A landscape with many valleys, sampled at points; each row gives a point and its height.
A ball rolls from a point to whichever of its 3 nearest points has the largest drop for the distance, and stops where none of them is lower. Distance is the straight distance between rows; heights are no part of it.
ludin: [109  95 110  69 102 106  92  48 100 131  66 109 124  61  72  78 109  54
 143  90  51  85  67  94]  h=493
govos: [ 84  84 178 117 129 107  70 109 142 100  73  40 120  95  99  58 104 108
 142  36 151 117  89 122]  h=389
dof: [101 104  39  79  71  90 124  94  90  77 160 142  92 118 127 133 136 124
  33 129  92 116 152  76]  h=447
pivit: [ 88 101 110 120 110  98 104 115 100 119  87  82 106  97  80 105  57  95
 104  86 117 108  78 115]  h=325
sig: [104  69  86 141 119  76 134  67 118 115  99  88 125 105  88 113  40  68
  98  87 108  61  75  99]  h=253
zifi: [116  99  48 102  98  83 114  81 105  70 130 140  90 101 136 110  88  93
  72 127 103  71 126  79]  h=186
saraf: [104 137 115  69  93 134  81 132  60  61  96 116  69  95 113  94 151 137
 127 122  95 124 123  99]  h=385
vapep: [114  94  69  69 103  82  90  51 106  95 126 165 105  71 106 105  79  65
 115 119  98  68  97  79]  h=102
logif: [ 97  96  80 115  78  96 133 148  98 115 138  74  70 148  86 143 111 139
  36 124 108 134 125 107]  h=246
betu: [ 82  84  83 100  71 103 103  83  87 136 128 122 101 105  80 146  52  89
  59 120 112 101  63  89]  h=368
Suvat: [119 116  61  92 105  97  90  75 100  67 104 146  90  86 134  90  95  99
  89 120  96  66 126  87]  h=307
ruka: [113  84  48  80  87  79 104  62  95  73 146 166  98 103 124 125  93  85
  73 135 105  84 120  74]  h=120
lis: [ 90  85 128 132 108  97 104  91 124 133  71  55 123 105  84  90  44  88
 114  42 121  93  79 122]  h=77
puluz: [129  77  73  98 118  79 103  43 136 106 114 133 118  83 115  96  81  54
 111  98  83  40  91  79]  h=115
zurov: [ 92  99  78  83  58 106 113 123  72 123 147 104  75 120  75 142 104 114
  39 139  96 143  96  94]  h=106
gib: [ 90 103 150 110 125 111  79 146 111  78  85  76  90  98 105  82 113 114
 132  77 148 124 105 117]  h=227
les: [102  95  96  88 105  97 101  70 104 124  83 116 117  69  82  85  86  60
 125  91  81  83  70 102]  h=458
vas: [ 85 123 132  89  79 117  82 149  59 102 100  85  68 108  73 114 120 114
 115 122 101 139  72 101]  h=176
gebe: [102  99  94  66  90  99  91  69  80 109  94 140 102  61  76 103  91  71
 116 112  86  96  71  91]  h=430
figi: [ 83 112 151  95  97 110  71 140  68  82  88  86  82  92  84  88 131 112
 147 109 113 134  76 108]  h=193
Bez: [ 97  92  79 137  96  91 133 117 103  98 111  89  90 126  91 136  63 114
  59 109 125 105  99 103]  h=223
bito: [123 106 126  89 147  96  63  62 136  97  55  77 136  75 137  28 124  85
 136  73  85  55 110 116]  h=521
dubo: [103 108  84  72  92  98  95  96  78  89 108 141  89  77 100 101 106  98
  97 125  97 111 103  99]  h=350
kom: [ 90  75  95 129 105 100 116  66 120 147  95  96 121 103  80 124  39  70
  98  88  99  74  61  97]  h=437
gazot: [111  77  40 111  81  74 141  72  96  60 155 150  97 123 141 134 124 117
  32 134  99  83 150  55]  h=315
vano: [ 99 117 126 105  82 136  97 178  97  97 130  78  58 158  84 116 156 135
  97 124 105 160 122 103]  h=175
paf: [ 94  75  84  95  95  89 100  64 111 143 114 127 115  86  79 127  54  56
 104  97  86  72  61  89]  h=172
dipa: [ 96 119  97  96 101 108 100 153  85  79 111 111  71 110 114 105 129 131
  93 117 115 128 130 115]  h=353
sadug: [ 94 113 123  91 100 105  84 101  80 104  80 103 105  65  80  82 102  99
 130  97  83 108  75 112]  h=99
Donep: [ 94 112  78  93  95  86 105 110  92  93 117 121  86  98  90 116  93  93
  82 115 107 113 102 104]  h=237
Vav: [ 87 112 123 110 112 128  88 171 111  64 108  95  72 138 114  94 155 132
 109 100 127 141 134 107]  h=229
Faka: [109 108  75  98  74 102 123 155 103  99 137  86  69 143 105 133 150 142
  45 112  96 138 145 100]  h=387
Lepe: [ 99  96  97 137 113  80 125 124 113  91 105  77  89 124  98 123  66 114
  77  98 132 102 107 110]  h=190
nokes: [119 135  46  79  78 131  91 120  78  59 113 134  80 127 152 107 146 149
  67 106  87  89 190  78]  h=700
Vunut: [ 83  80 108 107  86 110  97  67 103 166  72  90 121  92  61 114  43  66
 106  60  75  87  52  93]  h=143
Luzen: [ 82  91 136 103  97 123  97  79 100 149  50  71 128  76  59  71  85  73
 134  51  64  98  62 102]  h=645
Buk: [ 90  87 180  84 103 117  81  77  99 115  49  50 142  69  74  37 149  93
 176  72  57 112  67 100]  h=303
mame: [108 128 118  63  98 104  75  94  62  66  81 110  83  64  97  80 120 109
 153 119  84 102  93 101]  h=404
ruze: [ 99  92  78 106  54 102 124 130  88 132 144  88  76 147  82 156  87 129
  21 134 103 135 109  98]  h=148
Tefur: [ 73  92 161  98 105 112  80 107  92 109  56  63 112  78  71  67 115 102
 161  65  92 113  62 108]  h=228
Tok: [ 91  77  58  90  64  81 116  92  90 108 158 144  93 118  96 144  91 107
  33 142 108 119  99  82]  h=171
Lefe: [115  80  90 124 132  73 123  56 136 122  89  95 127  98  94  92  69  53
 115  77  84  47  74 100]  h=165
Tad: [114  82  65 127  71  81 158 131 115  85 146  69  79 162 112 150 144 149
  16 109  88 119 147  85]  h=398
Sapuv: [103  85  45 101  71  79 136  93  93  83 157 129  89 118 125 139 111 117
  39 137 105 105 127  83]  h=265
nit: [ 78  97 170 119 104 127  69 152 105  93  93  59  90 123  85  93 115 121
 142  82 144 142  85 108]  h=156
rilo: [ 89 108 125 117 111 103 100 141 113  93  94  67  91 126  97 103  88 114
 100  88 137 127 106 123]  h=308
bigo: [ 94  64 110 149 108  96 135  60 116 135  93  67 130 128  82 122  22  88
 104  67 110  62  71 102]  h=236
kot: [124 122  85  83 114 105  74  72 100  74  78 119  98  71 135  71  99  90
 123 107  89  70 119 100]  h=444
Gefub: [ 92 119 110  93  78 123  95 163  72 111 121  84  60 135  72 122 132 131
  83 128 107 153 102 102]  h=153
Virif: [101 124 103  64  84 107  83 110  55  89 102 128  80  73  90 102 112 102
 117 123  89 122  90  98]  h=380
sif: [104 127  90  75  79 119  98 156  70  88 127 114  67 115  96 116 159 131
  87 128  89 141 129 100]  h=251
napu: [108  84  55 127  97  72 136  89  98  59 127 125  88 111 132 129  98 112
  48 127 112  79 128  79]  h=252
pugiv: [ 66  97 165 108  92 127  80 110  85 137  59  57 115  89  66  85  78  97
 137  61  93 119  51 110]  h=358
seni: [ 97 113  90 115  95 109 117 166 115  85 115  83  73 147 110 129 141 136
  63 108 120 136 142 110]  h=443
Zezo: [ 93  87  78 113  88  86 118  98  95 121 107 105  98 111  82 131  50  91
  68 112 115 102  74  98]  h=318
mag: [121  97 106  72 119 100  95  45 119 120  65 106 125  66  92  57 119  56
 138  83  44  75  78 107]  h=512
runaz: [110 101 160  80 132 110  60  67 121 105  49  60 136  63 116  30 155 100
 160  68  81  93  91 114]  h=304
Gufis: [105  91  59  63  76  88 103  72  82  95 158 163  99  96 113 132 100  95
  58 140 105 109 111  73]  h=144
nusom: [ 86 107 115 105  96 102  96 121  79 113  80  89  96  81  70  99  82  96
 119  98 104 122  69 114]  h=326
sile: [110 104 152  78 125 122  72  58 109 107  43  64 147  60  95  27 157  89
 165  80  46  90  86 106]  h=311
bidu: [110 116  89  81 105  96  91  86  91  89  87 122  99  65 104  87  95  88
 118 114  90  86  92 105]  h=364
Lar: [110 124  54  58  75 113  96  86  73  68 138 154  84  94 128 110 112 118
  74 130  97 101 153  80]  h=705
kena: [ 88  98 101 128 101  91 108 117 109 113  98  72  98 119  95 124  54 106
  85  94 128  99  87 111]  h=226
Pefu: [ 67  93 169 116 109 120  70 124 105 113  67  52 115  89  71  73  99 111
 143  59 121 131  71 118]  h=218
Ran: [125  98  65 104 118  83  95  63 111  71 100 129 101  85 139  72  89  77
 103 102  98  41 116  83]  h=152
rif: [104  99  93 138 121  73 125  97 111  89  90  82 106 112 106 106  68  91
  92  92 128  80  95 111]  h=158
pazor: [135 108  94  83 134  98  82  45 126 106  58 103 126  73 132  53 107  65
 133  88  65  49 102 105]  h=517
pon: [111 124 112  96 129 112  67 104 106  64  65  91  97  82 139  46 115 112
 123  91 118  73 129 114]  h=405
buv: [119  62  85 100 118  79 116  37 138 157  95 121 129  93  88 100  80  40
 121  79  68  45  66  79]  h=240
lomuf: [ 75  89  90 108  78 106  99  88  88 144  97  97 105 106  70 138  40  90
  77  96 106  97  56  98]  h=396
zome: [101  74  66  80  97  76 105  57 105 115 132 154 112  87  95 121  70  60
  85 128  97  78  85  75]  h=114
zeme: [ 75 101 172 109 101 120  72 130  95  97  72  64 103  89  73  75 112 109
 160  79 122 132  68 113]  h=185
kunom: [103  80 106 148 120  76 127  78 122 110  87  58 123 118  91 103  47  90
 107  68 129  64  86 110]  h=126
sep: [129  86  89 126 137  71 111  60 137  88  87  97 118  86 128  73  87  70
 110  90  98  32  93  97]  h=127
Pireb: [ 94  93 155  89 121 104  91  79 117 122  55  63 130  62  85  43 120  87
 147  55  76 106  79 116]  h=279
Meviv: [108  88  55 112  79  82 146 128 102  86 143  97  82 142 112 138 132 134
  23 125 100 116 141  95]  h=360
tute: [ 70  83 176 102  97 122  84  92 111 139  53  39 139  78  61  59 112  94
 159  43  76 122  62 102]  h=324
Raz: [102 113  93 112 120  91 103 132 107  62  94  94  88 104 131  93 106 115
  92  98 135  90 140 108]  h=465
susis: [103  72  55 136  72  71 146  93  98  99 139  99  91 137  99 148  74 111
  28 137 114 105 106  86]  h=280
rovan: [110  78  74 127 113  75 134  72 119  94 121 130 107  96 106 117  69  71
  84 118 112  64  93  89]  h=159
Dunol: [109  90  39  80  79  87 121  61  89  64 156 168  97 118 141 124 116 114
  53 131  94  80 155  57]  h=291
tova: [ 99 120  90 102  98 136  93 173 109  62 114 103  64 153 133 117 189 152
  79  92 100 123 174  96]  h=376
Pobo: [ 72  92 120 123  95 121  89  93  98 152  65  63 119 111  59 109  34  88
 112  57  92  94  60 112]  h=386
musu: [105 106  79  99 108  79 102  94 107  90  99 121 102  79 104 101  79  90
  96 105 103  89  98 102]  h=264
radi: [ 82 105 107 107  81 109 100 137  80 126 109  79  79 127  72 141  66 118
  71 114 109 135  81 108]  h=283
kubi: [114 118  38  92  83  99 111  97  88  56 121 133  85 117 153 114 126 130
  52 113  95  86 165  74]  h=636
fumot: [ 90 106  79  85  71  95 103 105  76 110 125 128  83  94  77 133  84 100
  73 129 103 124  87  98]  h=73
govi: [ 84 110 116 107 117  98  95 127 103  99  81  83  99  98  92  95  80 103
 114  82 126 113  89 126]  h=374
rog: [105 139  93  78  85 142  87 153  71  62 114 118  68 122 134  97 177 154
 109 112  92 127 158  93]  h=342
tofi: [104  98 114  99 124  82 100  71 126 129  70  86 131  77 101  74  80  63
 131  72  82  85  80 116]  h=479
Zisev: [113 117 125  87 125 104  72  86 109  98  57  90 113  66 113  49 108  91
 140  79  83  90  89 121]  h=365
pera: [108 122 121  81 109 116  62 106  82  69  79 103  93  69 112  63 120 108
 147 111  96  98 104 109]  h=366
bidel: [ 98 121  70  64  70 107 103 120  64  97 146 125  75 103  96 124 131 117
  63 141  84 130 118  95]  h=147
nok: [107 113 102 110 124  90  98 107 106  90  93  96 103  85 110  86  77  88
 109  92 106  90  97 119]  h=328
zor: [105  93 135 121 141  83  92  92 139  97  71  54 138  90 117  56  92  88
 122  56 117  73 102 126]  h=399
febim: [ 81 111 136 116  94 126  77 170  95  96 111  74  74 136  79 110 113 127
 110 104 122 158 103 110]  h=80
Reg: [115 114 128  72 121 114  78  60  98 101  49  86 127  58 110  41 134  80
 165  90  50  87  92 114]  h=330
pom: [111 112 102 104 134  83  90  89 117  79  76  99 105  88 133  62  97  91
 112  88 113  66 113 114]  h=367

For each start below, name the point where the ball stops.
lomuf => kunom
pivit => kunom
sile => febim
pon => fumot
ludin => fumot
Raz => fumot
Tad => fumot
